Each row is a point on a tangle of strands that fork and nearly touch. The rows are in no order.
Two points are linked if the straight distance between their rows is under 79.
Q_544: [ 35 -22 -26 -48 -26  31  12   6 -21   6  22  33 -67 -45   2 -25  -3 -26
   7  -9]
Q_951: [  2  10  35  32  11 -49 -11   5  -5 -12 -55 -11  37 -24  19  20   0 -15
 -48 -30]
Q_242: [ 15 -16  -6  17   2 -40  33  11  -5   0 -26   6 -21  -1   8 -13 -46  -2
  -8 -29]
Q_585: [-14 -11 -40 -37 -18   5   3 -20  59 -17  18 -23 -23  25 -24  12  28  10
   6  18]
Q_572: [ 28 -17  19 -59 -24  22  24  21 -34  31  18  17 -56 -39 -10 -10 -11 -16
   4   5]
Q_329: [ -1 -23   6   9  62  45  -1 -31  18 -12  16  41   7  12  -7 -17   5  -4
  23  10]
Q_955: [  0 -41   3  11  34   0 -32 -13  36 -16  -2  12   7  24  19  11  35  -4
  -5 -11]
Q_227: [-11 -54   1  28  55  41   6 -31  16  34  13  56  -6 -21 -31  -2  27  22
  -4 -33]
Q_847: [-13  38 -26   6  -4 -41 -34  18   0  15 -19 -45  21   5  17  13   7   1
  -8  20]
Q_93: [  6   4   5  -1   8  -2  13  20 -87   5 -56 -20   2 -31  13  10   6 -33
  -8 -13]
Q_225: [ 18   1 -53 -10 -32 -18  -1 -20  31 -16  -7 -12   9  -8   2   3 -22 -25
  21  -6]
Q_420: [ 19  26  17  31 -21 -51  18  -8   3  14 -42  -6  34 -11  17  27   1 -14
 -37 -21]
Q_691: [-19 -10  20  34  29   3  -4  25 -29 -34   2  19  11  -3  23 -19 -32   2
 -32  -5]
Q_318: [ -8  49 -35 -10 -43  11  10  10 -33  34 -14 -27  45  -6  -8  36   6 -15
 -12  10]
Q_404: [ 26 -41 -28 -20 -20  12  16 -11  25 -10   3 -22 -26 -15 -27   0  -4 -17
  51 -13]
Q_343: [  4  13 -42 -35 -60  30  35  -2 -57  39  46 -16 -14 -29 -10  -4 -28 -12
  26 -13]
Q_373: [-17   0  46   3  -7   2  37  39 -30   6  24  -9  23   7  -6  14 -33   8
 -22  -8]
Q_804: [ -6  22  -8 -13 -28  33  -9  40 -31  21 -29 -12  28  -8  -7  34  -6   0
 -23  14]
Q_716: [ 20   4  47  34   6 -16   4  15 -26 -20 -53  -1  31 -34   1   8 -16 -18
 -26 -22]
Q_901: [  9 -25  -2  24  41   6 -11 -20  10  -4 -17  10 -10 -11 -21 -31 -35  22
  47   8]
Q_111: [ 29  33   9  -7  -9   2  -4   8 -16  -8 -75  -5  11 -25  -8  30  12 -27
  -1  14]
Q_965: [  6  18  19   4  19 -30 -49  -5  30 -33  15 -15 -33  44  27 -21  66   7
   1  28]
Q_887: [ 21  36 -36 -20 -43  -3  16 -10  26   3 -29  23   8  -5  -9  -3 -27  -9
 -40  14]
Q_867: [ 10 -26  24  10   7  -6   7 -52  56  -7  51  11  -4   0 -23 -29   0  29
  40 -15]
Q_841: [ 14 -26 -12   6  -1  -9  28  12 -18   3   2  -5 -15 -13 -10 -10 -48  -9
  20 -15]
Q_809: [  2 -29  11  14   4 -17   7  -1  -2 -23  29 -16  12  -9   7  -1 -37  -4
  42 -30]
Q_217: [ 22  10  10 -30 -25  24  45  14 -68  25  17 -22  13 -18  -3  18   1 -45
  25 -20]
Q_900: [ 10 -14  22   2  28  -3 -52 -29  52 -24  23  -8  -9  34  21  -4  59  -7
   5  -4]
Q_858: [  3  24  37  -7   6 -38  11   5  47 -17   3 -27 -11  44  18 -12  30  27
 -11  29]
Q_378: [-30  -1  -4  13  41  25 -32  -2   9 -15   3  -4   7  16  -5  -9   5  39
  29  28]
Q_833: [ -1 -35 -19  -3  29  45   4 -30  21   5  28  43  -3 -25 -36 -12   3   2
  37  -8]
Q_636: [ 25  32 -23 -15 -12 -47  52   4 -15  24 -19 -13   3  22 -16   4  -3 -29
 -16   5]
Q_446: [ 15  -4 -36 -16 -45 -17  23 -16 -16  27 -18 -30 -11 -20 -14  33  -7 -45
  16 -36]
Q_743: [ -8  11  17 -10 -23   6  36  26 -57  14  23 -20  31  -8  -4  24 -23 -13
   9   9]
Q_398: [ 20  22 -16 -13 -17 -12  -2  -9  39 -22 -18   4   2   8   3  -8  -4 -10
  15  32]
Q_274: [-14  32 -43  -5 -21 -27 -16   5   4   9  16 -64  35  14   2  24  35  -9
   3  27]
Q_197: [ 26 -41  37   3  -1   3  36  19  13   8 -36  13 -29  -6 -11   2   6  -9
 -35 -23]
Q_182: [ 27 -27 -46 -41 -36   9  13   7 -26   4  14  14 -23 -25   5 -11  -7 -46
   8 -30]
Q_187: [ 13  50 -58  -8 -46  -1  17 -23 -13  26  -2 -17  45  -3  -9  15 -26  -1
  -2  13]
Q_449: [ 15  40  20  14  -3 -36   3   3   6   1 -35   4  23  -3  20  18  -3  -4
 -18  20]
Q_52: [-26  12  -7  15  46  12 -45 -20   1  -9  26  -3   4  40  13 -33  29  31
  32  29]
Q_738: [  9   8   4 -29 -16  19  21  29 -88  43 -31 -13 -21 -23   9  15  11 -17
 -24 -22]
Q_477: [-29 -13 -36   8   2  16 -28   7  13  -8  27  13  21   3   9  16   7  20
 -20   3]
Q_457: [ -9   7   1  21  31 -26  -9 -17  20  -8 -18  -6 -27  12  -1 -45 -30  41
  33  15]
Q_532: [ -9  25  20   2 -14  -7 -21 -33  50 -18  46  15   5  25  11 -16   5  32
  32  12]
Q_42: [ -2 -23  20  14  11   0 -25  -5  15 -20  20  -9  17   2  14  -2 -14  -2
  46   5]
Q_534: [-17 -62  33  18  40  48  10  -3  12   8  16  47 -13 -11 -28   4  12  16
 -17 -13]
Q_97: [ 19  21 -35 -38 -38  -3  29  12  25  -2  -2  21 -20   9  -1  18   2 -30
 -52  10]
Q_113: [ -5  -7 -10  24   8  -2 -12  32 -30 -21 -26  12  14  -8  17   1 -15 -19
 -14 -10]
Q_711: [ 12  12  53  -5  19 -49  16  33   1 -16  12 -31   9  33  25  -2  22   9
 -14  22]
Q_722: [ -2  13 -40 -17 -40 -23  11  -1  -2   1  23 -41  31  11   7  27  14 -31
  21  -8]
Q_143: [-30  28  40   2  -8 -38 -56  19  32  -5  42 -37   3  20  41   8  41  17
 -25  13]
Q_766: [  7  -3  -1  12   9   1   9  22 -53 -18 -23 -25  13 -25  23  12 -15 -40
   8  -7]
Q_467: [-39 -18   1   9  48  65  -9   9  -9  12 -20  38  11  -6 -26   5  15  22
 -19  11]
Q_256: [-24  -6 -19 -10  42  82  -8 -14   4   5   0  36   9  -7 -37  -2  26  25
   8  20]
Q_156: [-23 -21 -31   0   5  87 -40  -5 -11  17  22  43  12 -25 -31  -1   0  20
  -1   6]
Q_632: [ 24  22 -20 -27 -39 -19  24 -10  -1  22  -4 -40  20   1 -16  28   9 -33
  23 -25]
Q_893: [-31  -5   4   8  14  35  -5  26  11  10 -31  35   7  -7 -20  13  -5  29
 -28  12]
Q_153: [ -2 -21  -8  21  54  26  -9 -19   4 -15 -15  46  -6   1   8 -18   0   3
  -7  -4]
Q_702: [-41  19  -8  29 -11 -28  -4  20 -19  12  33 -22  33  17  30  -1 -23  31
 -30   7]
Q_352: [-22   7  25  30  40   1 -52 -32  29   2  -6  26   2  27  10 -14  39  40
 -15  -7]
Q_31: [-15  -8   6  -8 -11  -9  -6 -52  62 -37  79   6 -22  19  -3 -37   4  32
  33   4]
Q_128: [-34 -28 -35 -10 -12  55 -31  15  -2   4  28  23  20 -12  -9   5  -1  20
 -13  -5]
Q_359: [ 26  25 -16 -16  19 -27 -18 -21  55 -40 -10  10  -9  30  11 -24  14  -3
   5  39]
Q_946: [ 12 -40  -6  23  34  15   2 -25  -1  -5  15  39 -12 -36 -31 -25 -39   9
  49 -19]
Q_464: [-38   6  30  35   0 -45  -2  31  -8 -10  22 -10   6  19  35  -6 -11  37
 -44 -15]
Q_415: [  6   7 -31 -32 -27 -15  39  13  -6  19 -14 -10 -17  19  -9  19  14 -13
 -32   6]
Q_897: [  5 -40  50  19  14  -7   2 -16  36   1  13  -3 -13   9 -16 -16 -12  34
  34 -24]
Q_333: [ -4  10  -5 -26  -7  -6  -2  11  55 -10   7 -26 -17  41  -5   5  33  15
   4  31]
Q_645: [ 10  21  20   0 -23   2   0   6  27  -9 -56   9  40 -17  -6  24  -4  -9
 -12   8]
Q_633: [ -4 -13  -6  28  53   5 -33 -39  36  -9 -15  18  -8  12   9 -13  20  19
   2  -8]
Q_911: [-49  -3 -27  17  -8   9  -7  36 -18   5  26 -21  25  22  18  17 -16  17
 -24   2]
Q_269: [-27  14 -18  -5 -20  31  -9  32  -3  21 -57  18  -4  -8 -20  25  -9  11
 -30  28]
Q_996: [ 33   3 -57 -43 -40  10  23 -15 -42  30  -7 -12 -33 -35  -4  18   8 -50
  17 -25]
Q_266: [-21 -12 -43 -34 -11  22   5 -49  67 -21  25 -11 -26   2 -48 -17  18  25
  19  17]
Q_375: [   4   38    9   -4  -14   -4   33   12 -110   42   -6    0   -4   -3
    5   13   -6  -13  -39  -15]
Q_247: [ 26  38 -25 -35 -42  22  31  -8 -81  40  15  -3   3 -20   4   4 -12 -41
  23  -7]
Q_846: [ 12  50 -54 -37 -57   5   1 -15   9   1 -22  -2  37   1 -16  11  -7  -8
 -10  23]
Q_473: [-25  30  35  37 -11 -29 -79  -3  36   2  22  -7 -15  10  46   5  49  26
 -12   8]
Q_591: [ 18 -15  56  -7 -12  23  31  25 -26  10  -5  43  -7 -41 -12   0 -39 -15
 -23  -9]
Q_650: [ 23 -50  -6 -19 -31 -15  35  -4  45   9 -14 -10 -29 -19 -41  -8  -4  -6
  27 -12]
Q_924: [ 19 -22 -47 -19 -14   1  -3 -34  28 -10  12  14 -17  -9 -13 -10 -13 -21
  26  -2]
Q_967: [  3  21  36  24  23 -12 -35 -24  24 -35  43  24   0  30  22 -31  -3   9
  23   8]
Q_569: [ 16  26  -1   2  18 -26 -45 -13  18 -47  14 -16  -1  35  22 -31  35  -4
  28  42]
Q_238: [ 18  17  -4   1   4  -2  12  14 -41  22 -79 -14  -6 -22 -11  11  -5 -19
  -4   3]
Q_678: [ 22   3  41   2 -10  -3  35  17 -44   1 -21  14   5 -28   6  14 -28 -16
 -25 -18]
Q_325: [-32  26  41  45  19 -19 -60  -6  36   7  10   9 -14  23  20  -9  41  46
 -35 -10]
Q_123: [ 18 -55   5   1  -5 -17  34  -1  28   6 -17  15 -42  -4 -38  -5 -16  -1
 -10 -23]
Q_939: [-32 -46  31  21  29 -12  -2  16  12   0   7 -19 -22   0  -8  -1 -22  23
  16 -16]
Q_617: [-13   3   5   9  26  19 -44 -19  34 -23  -4 -16  20  -2   2   7   8   3
  40  13]
Q_92: [-21 -53  26  11  56  20  11   3  10   3  15   9 -25  22 -15 -21   5  25
  -5  -7]
Q_43: [ 19 -11  32 -34 -12  29  48  39 -33  17   1  19 -43 -15  -8 -13 -23 -18
 -17   0]
Q_80: [ 19  -6   3   4   2 -47  36   9 -25   2 -25 -21  -1  19  12   2 -16 -24
 -14 -12]
Q_89: [-20 -13  33  32  31 -41   0  18 -14 -30  14   3  12   2  34  -9 -36  22
 -18 -11]
Q_322: [ -5  24  -3   0 -21  12  19  25 -95  29   9 -13  36  -7  19  16 -22 -13
 -31  -1]
Q_130: [-16  19  61  16   6 -37 -27  28   5 -20  24 -32   5  24  38  -3  38   7
  -2  14]
Q_652: [-10  29  35  32  36   4 -44 -33  10 -24  28  11 -30  36  30 -45  22  30
  37  12]

A fork is a point with three links, a tip a point with one. Leave the first point through the second and follow the links. Name the first fork or tip that comes.
Q_893, Q_467 | Q_93
Q_967, Q_532 | Q_227
Q_123, Q_650 | Q_633
Q_325, Q_473 | Q_266
Q_900, Q_965 | Q_197

A fork is a point with three links. Follow the links from the first point to the second and name the forks in between, in order.
Q_217, Q_446 | Q_743 > Q_93
Q_572, Q_477 | Q_93
Q_225, Q_711 | Q_633
Q_722, Q_343 | Q_93 > Q_743
